Points on a hilly landscape, in no order, each with its height.
From any point a ball rolls to the lowest of the 3 points nearest to it. It stops when none of these is lower. Distance is the straight distance between rows; heights are no part of it.
<846>: 108 114  90  98 114  71 113 115  89  99  88  79 116  86 110 104  86 101 111  90  89  (h 505)
<163>: 123 130 100  99 111 103 114  85 104 118  78 101 114  96  75  77  85  98  84 107  89  (h 150)
<551>:  60  79  90 113 120  93 105  95 108  76 171  95  97  96 163 136 105 115 115  98 106  (h 555)
<609>: 104 114  96  86 126 104 135  76  75  93 141 107  96 105 112  66  80  82  93  85 104  (h 183)
<614>:  86  94  78  96 106  97 129  85  72  81 139 101 105 114 135 124  93  97 108  79  95  (h 223)
<566>: 114 126  97  85  65 118  89 135 106  93  57  84 120 107  59  58 115  89 100 109 109  (h 439)
<45>:  96  88  94  85  97  61  71 109 138 100 113 139  80  85 121 119  96 142 155 126 116  (h 85)
<103>: 109 105 115  90 136 113 115  98 100  95  87  72 104  79  85  64  83  92  78 102 104  (h 350)
<479>: 109 109  96 103 125  82 127  98  81  93 106  84 109  99  97  86  80  78  95  76 123  (h 228)
<501>: 110 100  96  97 117  87 124  97  60 101 122 100 104 111 121 107  77  88 107  89 108  (h 163)
<892>:  78  99 107 108 111  84  95  99  77  90 111 106  95  98 129 145 105 100 100  93 101  (h 71)
<77>: 130 101 114 113  81 115  89 103 129 108  91 106 113 100  50  50  88  81  90 109 113  (h 247)
<205>:  96 101 106 114 124 143 110  69  94  73  83 100 102  96  65  71 118  69  47  69  84  (h 327)
<877>: 121 119 122 107  98 113 119  82 119 109  87 109 113 100  61  64  86  91  82 113  95  (h 107)
<504>:  96 102 121 101 125 133 114  72 108  84  75  91  92  91  71  86 112  81  47  84  89  (h 276)
<340>: 118 107  99  82 134  86 115 103  93  95  93  68 116  87 106  88  82  81 102  84 113  (h 305)
<915>: 108 106 123 134  83 130  87 100 122  92  81 113 112  92  40  71 107  80  53 101  85  (h 525)
<983>:  89 100  67 108 120 100 140  82  86 101 149  93 111 111 145 101  86  98 100  78  83  (h 330)
<176>: 125 107 112 104  66 107  99 118 113 111  74 100 114 117  61  50  90  85  93 109 111  (h 317)
<921>:  82  87  83 121  92  74  84 107 105 104  93  91 101 100 129 122 107 118 122 102  77  (h 288)
<1042>:  91 100  88  95 111  94 118  87  65  95 129 106 101 119 143 129  93  91 104  78 100  (h 171)
<789>:  72  92 106 103 112 101 101  91  76  88 141 111  84 104 150 144 108  97 124  84 107  (h 222)
<380>: 116 105 100  97  74 119  98 129 111 104  63  78 112  99  55  54 105  93  85 106 121  (h 216)
<815>:  70  89 102  81 129  86  92  78  94  91 120 102  77  83 140 134 110 122 115 109 114  (h 455)
<705>: 103 109  94  91 123  90 123 102  63  92 132  85 118 111 115 101  77  78  96  77 117  (h 166)
<170>:  94  95  94 100 112  87 108 101  65  97 123 109 110 105 131 133  89  90 104  79 107  (h 140)
<137>: 119 116  91  93  98 102  96 106  93 128  76  92 115 105 100  92  84 105  97 107  85  (h 419)
<661>: 120 101  82  92  60 102 103 122 103 126  74 113 112 125  93  98  87  97 107 103  84  (h 385)
<842>: 106 102  88  95 124 100 134  81  81 103 151  87 113 112 138  80  63  89 101  85  93  (h 207)
<1049>: 107 109  95  94 120  84 114 107  92 110  79  79 114  89 104  79  89  95 106  93  95  (h 395)
<1110>:  84  97 121 105 110  63  68 101 104  93 119 125  81  77 133 145 103 125 124 119 115  (h 139)
<468>: 114 112  93  91  53 109  90 148  88  95  70 100 122 118  87  96 121  93 112  93  97  (h 409)
<552>: 108 108  93  92 129  82 122 110  73 104 108  91 121 111 120 108  86  85 107  79 108  (h 170)
<1056>:  86  67  95  78  97  62  62 106 141 109 106 115  88  92 114 113  98 147 151 125 120  (h 154)
<283>:  67  93  76 105 120  90 119  97  85  90 164  93 106  97 168 123 110 113 104  76  82  (h 444)
<209>: 107 103  84 100  68 101  96 110  99 124  84 117  94 127 107 114  98  94 118  95  77  (h 393)
<179>: 121 111  92 100  76 108  98 108 102 126  77 110 109 120  83  81  78  92 108 108  93  (h 380)
<1047>:  97 109 123 107 128 121 116  77 116  96  87  93  93  89  63  85 102  85  48 103  81  (h 224)
<362>: 109  96  81 102  58  92  91 131  89 108  80 106 112 120  92 106 111  93 111 109 108  (h 400)
<1106>: 123 112  98  97  71 113 103 109 106 119  84 103 110 125  71  67  99  86 104 106 123  (h 349)
<987>:  88  93 123  91 115  82  77  83  99 106 134 122  83  75 131 160 111 128 122 114 120  (h 257)
<801>:  78  76  83 109  82  85  78 105 113 109  96  93  87 101 117 123 115 126 128 109  84  (h 386)
<753>: 108 126 138  85  63 151  88 103 109  95  47  98  86  91  43  46 116 111  74 106 104  (h 161)
<489>:  76  86  74 105 114  99 108  94  86  90 164  83  90 102 143 130 103 117 112  85  88  (h 508)
<382>: 107  81  84  63  91  78  57 130 138 108 100 120  79  82 124 113  97 156 170 125 127  (h 147)
<301>:  69  81  84 112 120  93  97  92  96  76 162 102  83 104 150 124 111 128 120  90  99  (h 529)
<487>: 105 115  87  90  61 109 100 152 104 105  54  92 118 115  71  77 111  93 121 105 110  (h 512)
<605>: 112 101  97  96 113  85 119 107  66 100 103 105 119 101 113 114  87  92 108  89 105  (h 219)
<481>: 102 109 133 128 110 129 112  87 108  92  79 121 112 101  48  93 116  61  37  76  88  (h 328)
<250>:  94  81  92 123 109  82  98 117  88 100 111  99 111  84 123 145 110  98 112 117  97  (h 239)
<737>: 117 108 118  92  69 145  95 112 112  91  58  96  96 109  41  52 117  96  78  97 109  (h 121)
<506>: 103 101  74  96  83  87 108 117 100 122  73  97 110 107 118 101  89 107 104 104  74  (h 476)
<865>: 113  97 112 129  70 133  81  94 125  83  71  98 103 104  31  54 113  86  65  91 103  (h 619)
<872>: 117 108 100 102 119 111 127  69  92 100 150  91 104 117 111  72  71  84  77  99 121  (h 181)
<658>: 115 115  91  80  66 107  95 136 104 104  57  93 120 109  64  67 100  91 105 103 120  (h 511)
<421>: 114  99 115  99 131  97 122  74  91  88 134  82 100  86  88  67  81  70  70  91 114  (h 263)
<765>:  81  88 114  95 115  87  95  98  82  82 128 114  81 101 145 152 105 112 111  95 103  (h 144)
<482>:  84  91 135  92 128  66  86  89 107 105 118 124  74  83 133 151 103 146 131 121 109  (h 236)
<318>: 122 112  80  87  81  91 106 100 101 127  82 113 115 113 101  94  82  96 107 105  71  (h 398)
<27>:  95 111 115  95 128 128 105  76 107 104  92  80  89  91  72  81  90  80  63  94  87  (h 208)
<370>: 106 106 135 140 104 130 107  83 112  98  76 120 108  91  49  91 108  60  38  87  81  (h 297)
<1070>:  90 105  97 127 119 137 121  64  90  63 101 103  98  88  67  84 111  54  42  57  79  (h 336)
<409>:  89  87 109 114 133 137 104  86 111  77 110  83  95  74  75  78 112  76  50  82 105  (h 390)
<367>:  97 115 100  95 131  86 122 109  89 105 110  74 119  97 105  83  84  83 113  83 108  (h 196)
<96>: 123 100 100 103  70 124 100 110 135 102  80  87 113 108  53  45 102  92  87 110 109  (h 279)
<621>:  87  82  88  79  74  78  69 104 120 102  95 110  68  97 107 119 123 153 133 127 117  (h 187)
<945>: 114 107  91  95 122 103 126  82  70 104 130  95 103 108 119  86  71  83  98  87 111  (h 169)
<85>: 103 121 109  91 130 116 121  95 104 112  90  68  99  83  81  80  85  94  82 103  96  (h 238)
<395>:  84  76  93  92  70  79  62 108 125 110 102 108  77  92 111 119 119 142 138 118 104  (h 50)
<227>:  85  86  96 122  95  67  73 108 108  88 104 109  89  90 124 141 118 117 127 124  90  (h 164)
<718>:  91  82  84  95  58  90  75  97 104 112  84 114  77 117 103 128 118 124 110 111  87  (h 487)
<1052>:  86  75 103 102  93  65  59 108 143 109 110 122  80  71 113 124 108 143 137 130 111  (h 167)
<1000>:  80  86 102  84  61  91  65 104 110 107  86 104  77 123 113 128 122 126 122 115 107  (h 492)
<58>:  74  86  85  96  65  90  68 103 113 111  96 118  52  95 107 116 121 138 133 113 107  (h 197)
<821>:  95  84  93 125  99  78  84 116  94  98  97  99 104  97 115 129 104 123 122 111  85  (h 226)
<1035>: 111 111 101  93  93  98 119  97 101 129  85 110 107 105  88  85  83  98  96 114  68  (h 411)
<747>: 104 105  95  92  55  86  67 135  91 110  73 111  94 124 103 130 118  97 119 110 116  (h 403)
<691>:  65  77  84  88 127  96  94  81  90  71 152  91  72  86 149 144 107 123 124  99 104  (h 499)
<676>:  90  75  94  75  56  94  71  96 117 105  83 127  65  98 106 133 132 144 134 117 121  (h 79)
<947>: 119 114 127  90 112 123 104  64 104 107  76  98  99  78  66  82  97  74  62 108  91  (h 188)
<1126>: 101  97 122 118 123 123 103  86  97  70 131  74  99  83  85  61  86  62  69  84 107  (h 361)
<412>: 112 120 113  77  69 136  97 116 113  99  53  93 102  98  35  44 114 105  90 115 101  (h 158)
<726>: 106  92  86  95  60 113  86 122  92 113  86 111 104 130 104 127 107 107 111 101  89  (h 399)
<289>:  87  83 100 117  95  73  68 101 119  96 106 110  80  77 125 132 115 132 125 120 101  (h 250)
<1031>: 108 111  97  91 132 103 123 106 101 108  89  65 113  89  99  84  96  97  84  95 109  (h 322)
<891>: 126 113  85  96  61  99  97 119  93 118  73 111 114 133  85  90  91  97 119  97  96  (h 384)
<1096>:  84  89  83  96 123 105 125  86  72  88 135 110  93 117 153 127 108 108 117  88  96  (h 241)
<696>: 118 102 126 116  75 129  89 109 129 107  75 107 120 109  33  46 102  90  82 117 117  (h 302)
<417>:  78  92  70  97 111  97 133  78  74  93 151  85 108 112 147 117  98 102 102  76  78  (h 323)
<145>: 117 103 107 104 131 111 115  83  93  92 129  82 108  92 101  66  78  69  93  95 114  (h 215)
<625>: 113 114  93  87 116 110 120  97  95 115  83  84 105  91  84  80  82  98  96 110  84  (h 182)
<171>: 117 109  88  95  63 108  99 124 103 111  77 104 125 120  82  74  91  78 100 106 112  (h 367)
<305>:  79  77  78  67  75  78  55 116 137  98  87 112  74  97 111 107 122 144 138 115 117  (h 103)
<47>:  79  98 114 111 113  62  88 102 105  92 110 105  94  89 129 142 110 111 113 110 105  (h 77)
<432>: 105 107 111  97 130 111 118  94  90  88 114  69 110  77  83  73  83  85  67  93 107  (h 116)
<104>: 124 121 109 103  86 104  96  92 125 118  87 108 114 107  62  60  84  80  97 111 108  (h 179)
<139>:  75 104 117  81 126  81  88  87  97  95 127 112  64  88 138 150 106 127 125 101 117  (h 376)
<7>: 100  82  80 113  69  93  83 120  97 108  84 103  89 111 118 122 108 121 127 110  75  (h 459)
<387>: 117 111 126 113 107 115  95  79 118 104  79 109 107 102  64  68  98  90  65 113  93  (h 155)
<153>:  96 102  90 113 115  85 120 115  82 113  90  84 133 100 122 132  97  96 109 100  88  (h 701)
<266>:  87  81 108 107 113  78  85  94  80 100 117 109  93  98 128 158 109 107 114  98 110  (h 51)
<870>: 109 110 129 130  93 120  96  86 117  92  79 113 103  99  48  79 112  77  56 116  83  (h 348)
<623>: 115 112 134 120 118 129 109  76 109  91  83 111  98  86  66  83 104  70  39 107  81  (h 244)
<631>:  87  93  96  90 111  85 102  97  76  84 123 105  92 109 132 147 108 102 112  84 107  (h 98)
<781>: 101 103 112 112 129 141 118  78  96  85  85 111  88  90  78  90 118  66  40  68  77  (h 335)
<895>:  93 101  90 125  92  81  99 125 105 107  89  87 106 101 125 130 111 117 121 113  80  (h 329)

Where does a ball stop that starts at each point below?
<614>: <266>
<301>: <266>
<915>: <27>
<1096>: <266>
<487>: <877>
<605>: <266>
<1031>: <877>

Call two points neighbours if one is among the 3 nearest of the other. Go from one point of each pair to the other, from neighbour to neighbour, staying as low as possible. Name the highest point that can't be avoided.
<380> and <877>: <96>
<395> and <45>: <382>
<432> and <501>: <145>
